A landscape with many valleys, sampled at points; each row gives a point and its height.
From any point a ball rolls to the lowest of the 2 points nearest to it. It stops when none of these is lower. Distance is the straight distance between rows; heights are no part of it.
Mazu: [111 131 235 120 134  79 119 115 146 164 123  87 121 121 140 135 136 100
  95  88 166 153 126 123 107  91]  (h 766)
pabuv: [ 83  96 133 146 105  98 108 141 162 122 146 135  98 111 132 113 164 137
 165 134 140 111  79 166 111 126]  (h 443)
kab: [104 129 116 146 160 181 128 144 107  88 119 166  94 121 142 136 187 139
  69 123 106  52 127  87 129  93]  (h 452)
vagak: [104 141 127 130 145 158  83  77  79 169 127 130  94 185 111 157  85 162
 103 128 120  74 115 109 120 109]  (h 579)
Rivu: [141 136  94 147  79  75 165 149 102 112  77 153 112 132 130 122  87 181
 164 121 121 100 128 100 142 126]  (h 272)
sofi: [148 174  80 189  97 112 142 163  78 153  87 175  87 142 139 157 179 131
 113 123 164 114 116  98 129 137]  (h 525)
Debas: [168 148 141 121  96 101 138 109 160  83 114 103 156 151  86 175 128 120
 126 171  87 138  79 153 164  92]  (h 625)
nok: [152 147 131  48  70 148 113 110  77 171 111 123 124 179 122 154  86 141
 126 128 116 114 121 109 109 158]  (h 85)
kap: [126  97 119 109  97 185 126  95  82  74 116 100 101 180 163  96 129 115
 119 120 150  91 133 104 115 134]  (h 163)
bukup: [136 111 131 104 128 109 165 123 101  86  99 147 114 123 113 111  83 145
 130 110 139 101 137  98 140 107]  (h 313)
sibuz: [100 103 171 173 142 117 152 124 128  78 113  69 165 126 160 164 115 128
 118 119 187 138 127 104 117 112]  (h 738)
rolo: [137 148  97 180 161 187  93 134 130  89 146 149 127 125 172 128 138 158
 129 133  92 144 160 172 108 195]  (h 146)
Zazav: [135 161  95 119 105 145 125 110 141 145  98 172 148 152 113 101 135  96
 185 122  95 109 120 164 191 104]  (h 591)
Buz: [145 111 120  77 150 126 143 144 130 132 177 161  97  88  81 141 114 148
 112 154 157 135  87 126 120 109]  (h 774)
fak: [139 154  77 145  98  92 117 133 147 158 116 174  80 144  79 162 131 139
 121 154  84  85 107 119 176 121]  (h 535)
zuki: [ 77 137 169 103 173 142  85  97 127 167 135 116 128 148  96 166 125 124
  67 144  84  90 121 112 106 107]  (h 601)
Vubek: [129 133 140 113 140 101  98 163 132 167 107 123 146 108 124 120 108 126
 125 112  79 127 111  55  62 139]  (h 343)
magat: [155 153  82  81 120 184 151 179  89 163 114 173 135 115 126 137 167  94
 109 117 139 127 128  73 132 116]  (h 219)
meb: [ 81  94 166 150 146 132 151 133 159 146 153  80 172  92 144 145 128 113
 162  96 196 166 134 144 150  94]  (h 721)
geru: [142 147 174 167 198 165  95 113 152 118 144 115 169 131 180  78  93 125
 150  87 128 172 190 133 122 168]  (h 515)
zon: [101 128  90 142 111 137 115 110 102 178 117 165  90 160  86 155 100 153
 141 112 135  58 112  94 160  95]  (h 559)
kuf: [180 108  89  87 128  75 174 131 155 114 134  93 147 123  81 119  93 125
 150 161 121 158 115 113 171  92]  (h 596)
denu: [198 173  63 129 124 129 107 122 149 146 126 175 111 153  93 105 119 129
 164 142  60 124 129 137 180 136]  (h 564)
Mog: [147 156 184 127 159  87  97 123 147 164 132 174 111 100 142  61 135 110
 151  94 167 155 124 166 129 137]  (h 440)
fud: [163 152 189 114 115 122  92  66 118  82 111 112 117 186 148  98 117 127
 116 120 101 136 141 142  99 162]  (h 427)
vav: [ 20  86 138 107 107 110 136 125 132 122 132 105 122 131 147 144 135 168
 123 138 110  58 149 170 147 126]  (h 58)
Geg: [131 139 147 151 146  95 107  87 149 180 110  86 184 138 102 133  76  98
 162 121 128 167 125 113 130 115]  (h 924)
Kuda: [134 134 134 134 135 110 105 150 134 138 128 187 120  97 139  63 141 143
 201  98 143 126  87 148 118 125]  (h 382)
tep: [164 133  91 186 138  96 118 133 119 127 141 105 108 119 144 138 136 124
 115 162 177 186 104 137  81 183]  (h 587)
mufe: [107 146 132 155 154  47 147 127 132 169 103 121 153  87  99 175 110 142
 102 146 144 141 128 124 134 114]  (h 73)
rubub: [141 138 136  49  60 127 109 128 110 162 114 122 109 160 125 128 163  90
 114 130 110 127  96 136 104 134]  (h 175)
tido: [194 155 123 114 105 196  88 132 102 136 148 172 129 152 116 103  98 150
 194  98 124 138  85 121 115 118]  (h 279)
pafoz: [142 106 159  72 145 187 127 138 131  89 150 145 129 101 152  70 167  99
  84 121 139 131 167 129 119 155]  (h 363)
Foril: [205 144  75 162 133 140 158 133 105  81 105 134 125 144 102 122  58 164
 160 112 101 156 135  78 143  95]  (h 627)
bav: [120 136  77 157 171  88 122 176 144 184 113 148 152 100 129 110 105 159
 166 122  68 125 145  71 106 149]  (h 300)
kif: [ 92 106 172 122 146 143 151 110 170 156 153  52 182 131 139 167 107  84
 112 126 162 172 182 133 158 122]  (h 706)
tigu: [142 161  84 157 114 164 146 132  80 149  97 128 181 148 138 183 126 120
 152 125 158 143 126 113 152 123]  (h 660)
Gagun: [192 128 163  98 169 183 126 131 111  74 136 125 156 100 155 118 134 128
  74 120 113 173 167  92  93 172]  (h 289)
rufe: [174 129 117 103  92 212 109 116 103  90 125 156 119 170 129  86 115 132
 152  99 102  93 127  98 130 125]  (h 228)
Lum: [ 88 133 175 128 149 169  94 102 170 147 147  75 193 158 139 141 149  70
 130 132 116 159 136 152 122 133]  (h 690)
Riv: [162 101 109 137 190 115 132 174 140 113 152 161 116  49 150  78 155 145
 102 130 126 151 153  96  95 171]  (h 831)
lapir: [ 53 109 129 112 137 126 186 152  91 142 105 138 136 114 102 150 136 104
  92  98 111  88 148 102 145  38]  (h 904)
lige: [109 138 168 116 138 171  92  96 119 179 160 111 159 126  86 186 146 112
 122 130 167 155  73 148  97  93]  (h 346)
mik: [101 121 151  85 101 103 141  73 125 141 124  98 110 164 102 128 120  86
  91 146 148 138 154 167 145 120]  (h 253)
Rupoz: [103  96 143  94 122 124 150 153 115 154 139 128 156  91 129 132 120 142
 183 103 190 147  98 126 123 104]  (h 739)
turi: [156 115 161  95 115  87  99 138 144 126 126 100 142 117 154  83  97 138
 142 110  82 149 145  88  71 194]  (h 395)
defu: [135 151 192 161 158 114 103  86 137 119 119  83 139 162 180 124  95 118
 100 115 143 153 183 128 105 183]  (h 474)
Bavu: [128 100 108 117 111  93 162 164 130 139 156 124  98  87  92 143 164 107
 112 156 172 166  80 130 101 106]  (h 792)
kuget: [132 111 139 119 115  54 160 116 166 152 138  81  97 121 103 114 121  52
  75 141 148 178 164 144 142 123]  (h 187)
bika: [139 145  62 216  79 105 136 140 100 149  99 108 109 151 139 156 140 124
 111 150 180 137 113  96  96 158]  (h 554)
Mavo: [108 128 150 142  95  38 142 138 145 116  88  99 115 115 166 103 158 103
 104 136 149 131 148 164 128 161]  (h 838)
zukon: [ 49  99 143 101 119 111 181 148  74 151 155 142  99 102 120 146 171 109
  66 112 132 107 148 168 138  66]  (h 895)
mir: [135 160 171  73 136 105 140 104 103 123  90 178 126 134 121 130 113 142
 117 114 102 102 131 154 155 117]  (h 280)
zul: [143 131 168 144 169 121 106 122 186 105 136  88 149 127 138 107 151  62
  96 137 104 162 139 120 114 138]  (h 670)
Gitim: [161 127 103 172 159 144 106 112 124 125 147 146  96 136 114  93  91 122
 141 127 158 150 113 117  98 140]  (h 624)
Poma: [157 139 102  48 117 195 122 135 104 177 148 144 144 146 105 154 102 118
 127 135 129 133 117  95 124 134]  (h 154)
tes: [154 166 115 146 138 149 106 144 112 163 119 169 177 120 145 117 143 140
 216 103 141 154  83 154 132 112]  (h 329)
votoz: [173 152  83 158  87 141 154 156  69  84  92 159 117 131 168 117 110 180
 184  94 146 156 139 136 127 143]  (h 218)
Bapa: [200 107 147 104 131 119 154 112 158  75 138 116 120 116 138  36 113 105
 158 113 171 170 144 141 166 126]  (h 543)
rav: [132 118 228 107 164 130 147 139 155 119 140 131 117  97 145  89 126 110
 109  76 178 136 143 110 131  74]  (h 783)
temed: [157 101 173 134 205 126 108 121 167  92 184 152 101  79 115  97  80 194
 114 119 114 131 155 124 125 150]  (h 825)
fil: [ 99 111 108 107 100 101 150 136 130 107 122 111  91 118 156 123 169  94
  67 164 145 122 163 163 123 180]  (h 861)
vodi: [133 117 102 142 158  40 160 130 177 130 131 112 102  95  81 140 121  99
  75 177 116 151 137 130 154 114]  (h 128)
kemu: [135 117 110 156 154 153 123 125 156  94 136 107 137 133 116 131 122 103
 123 146 113 129 115  97 111 131]  (h 649)
dol: [178 149 136 143 163 182 106 107 121  72 127 132 140 135 144 118 107 153
 106 119  60 169 184 136 107 170]  (h 222)
tedez: [ 80 106 138  81 141 166 147 153 113 155 175 164 136  82 105 172 155 151
 132 132 173 123  95 174 138  85]  (h 756)
Tuto: [154 147 204  44 118 136  94  78 113 116 155 146 113 165 128 136 136 155
 111 139 129 133 111 169 106 160]  (h 366)
tafeg: [ 74 108 111 134 135 115 118  91 167 193 131  81 158 142  66 134  80  73
 134 132  97 133 144 105 129 103]  (h 917)
ton: [167 118  82 169 142 146 129 201 106 118 130 158 106  79 152 116 146 189
 130 111  94 152 148  60  67 167]  (h 856)
nud: [ 94  98  94 107 110 171 153 146 160  92 154 109 177 125 141 158 147 143
 181 162 118 117 122 177 178 135]  (h 176)
vaku: [129 127 200  76 128 161 110  77 137 121 178 110 137 163  99 174 133 124
 113 147 160 155  98 170 125 116]  (h 314)
kubip: [156 173 140 130 146 112 120 124  91 124 116 162 118 128 136 156  92 175
 122 119 121 147 132 159 119 148]  (h 223)
lut: [172 125  42 115 103 191 156 191 120 136 147 162 129 121 137 115 174 127
 165 134 143 127 129  74 155 146]  (h 221)
zaf: [207 140 106 101 114 117 162 128 120  77 126 134 139 130  89 170  89 176
 137 159 101 128  98 115 169 105]  (h 612)
tole: [102 121 109 200 114  83 132 142 168  89 117 111 121 119 119 167 159 157
 120 174 118  95  92 142 125 127]  (h 485)
Bape: [120 103 212 166 150  78 117 103 150 107 135  80 105 127 127 143  97 137
 106 108 181 133 104 101  97 102]  (h 752)
Kudin: [154 101 183 128 187 103 136 153 177 110 154 152 103  51 130  57 122 141
 107  99 142 130 151  95 128 117]  (h 803)
givon: [ 83 141 135 122 111 146 136  96 114 117  89 136 151 153 155  97 162  75
 148 109 135 106 148 184 171 107]  (h 618)
vum: [ 74 117 141 103 134 145 132 118 156  92 132 111 172 136 143 180 116 171
 129 162  86  83 149 164 160 154]  (h 123)
Bez: [113 122  48 196 147 110 117 176 173 148 139 134 120 106 142 126 157 152
 149 171  79 113 135 103 116 184]  (h 240)
momam: [106 120 105 126  57  56 162 141 105 166  91 111 115 109 127 138 162 108
 116 137 180 141 115 143 112 129]  (h 814)
letip: [120 124  82 182 117 209  96 146 112 101 154 141 106 145 176 140 163 155
 142 126 135  96 127 135 102 182]  (h 54)
duz: [120 147 100 150 110 178 120  87  91 125 104 133 151 175 160 127 118 114
 170 118 164 124 136 167 148 150]  (h 642)
donib: [ 88 151 125 147  88 140 112  96 130 110  85 100 152 185 143 165 137 153
 119 152  74  53 134 154 169 122]  (h 173)
gesu: [ 47 101 135 101  94 101 106 114 114 178 112 111 140 142 141 137  91 177
 160 119 117  67 138 137 121 151]  (h 100)
ruz: [ 79  97  65 165 125 162 105 170 152 152 150 122 119 116 160 118 164 115
 150 146 135 108 124 104  85 183]  (h 158)
suf: [ 96 110 168 103 180 197 126 143 127  83 131 167 143  98 139  90 157 128
  93 103 104  72 155 102 119  99]  (h 419)
runab: [151 150  77 195 169  85 114 119 144 167 131  93 169 135 103 153  64 161
 169 146 107 170 130 129 136 129]  (h 932)
masok: [100 129 123 140 100 137 131  56 122  94 115  99 121 184 111 170 120 132
 108 169 142  94 129 186 171 117]  (h 216)
legin: [170  90 145  66 135 141 170 123 148  95 170 108 141 114 102  91  89 121
 154 131 177 167 122 126 166  88]  (h 575)
lufa: [130 133  94 173 113 131 132 165 118 103 105 175  65 118 139 118 198 126
 106 128 128  79 110  95 113 126]  (h 489)
rabi: [155 177 114 196 107 121  64 131 136 126 114 150  79 153 137 141 166 141
 115 137  74 101  99 141 100 158]  (h 336)
rekoz: [ 99  99 166  75 104 141 118  64  78  86 129  94  79 181 175  94 127 160
 103 136 162  93 152 146 127 142]  (h 239)
dudu: [106 111 144 143  87  86 159 133 161 112 120  81 167 125 102 142 139  92
 160 127 110 153 104 155 155  71]  (h 639)
viz: [ 69 150 132 174 190 103 133 143 111 158  75 172 150  97 146 126 138 120
 122  98 125  98 152 111 132 113]  (h 220)
mapos: [116 157 130 136 140 174  87 126 122 184 145 155 173 116 113 195 146 153
 172 127 137 130  69 156 132 117]  (h 368)
Peb: [123 121 112 132  96  81 132 144 172  92 115 145  91 124  93 146 128 174
 117 160  56  62 108 116 146 125]  (h 512)
tek: [183 139  52 141 125 198 153 181  82 120 140 176 118 123 146 118 118 184
 177 101 140 152 150  99 142 142]  (h 162)
dazun: [153 139 127 117 126 105 123 104 134 149 124 131 132 134 148  69 121  78
 162 119 174 175 142 169 142 160]  (h 493)
demu: [132 151 137 122  91 138  64 125 130 137 116 121  90 164 153 120 200 103
  97 142  80  95  92 143  92 151]  (h 269)
Zib: [ 65  97 115  99 107  97 182 143 120 182 119  82 160 116  87 143  96  74
  98 120 103 134 172  92 131  78]  (h 910)
fevo: [ 55  94 129 100  91 139 162 144 107 129 163 102 108 131 149 134 190  81
  72 140 119 118 158 194 128 119]  (h 882)
vobem: [223 129  93 142 156 139 140 112 120  85 142 148  96 124  83  87  85 129
 122 135 140 164 105  86 121  98]  (h 646)
Miz: [ 89 150 118 129 147 107 125 133 111 170 111 158 135  99 146 156 148 129
 114 136 147 124 134 160 127 157]  (h 147)
mivut: [109  79 172 123  95  90 173 175 185 120 188  66 154 106 129 112 141  84
 152 111  82 167 132 149 145  84]  (h 654)

Call two points neighbours if one is among the 2 nearest of the other. Go from one point of each pair to the other, from neighbour to neighbour, staying as low as possible. Name the highest point that can't be avoided.
vaku and mufe -> lufa
vaku and tes -> mapos
vav and tek -> bukup
nok and tek -> lut
kap and letip -> fud

Where does a ball stop that starts at each point below?
Zazav -> tes
tafeg -> Gitim
Debas -> tes
tep -> letip
Bavu -> Gitim
vagak -> tes
Foril -> tes

Write out the way that a ball takes from each point below.
Geg -> tafeg Zib lapir zukon fevo fil Mavo momam Bavu Buz tedez Rupoz meb kif Lum zul kemu Gitim
Bape -> sibuz meb kif Lum zul kemu Gitim
mivut -> dudu Debas zaf kuf legin Bapa dazun Mog Kuda tes
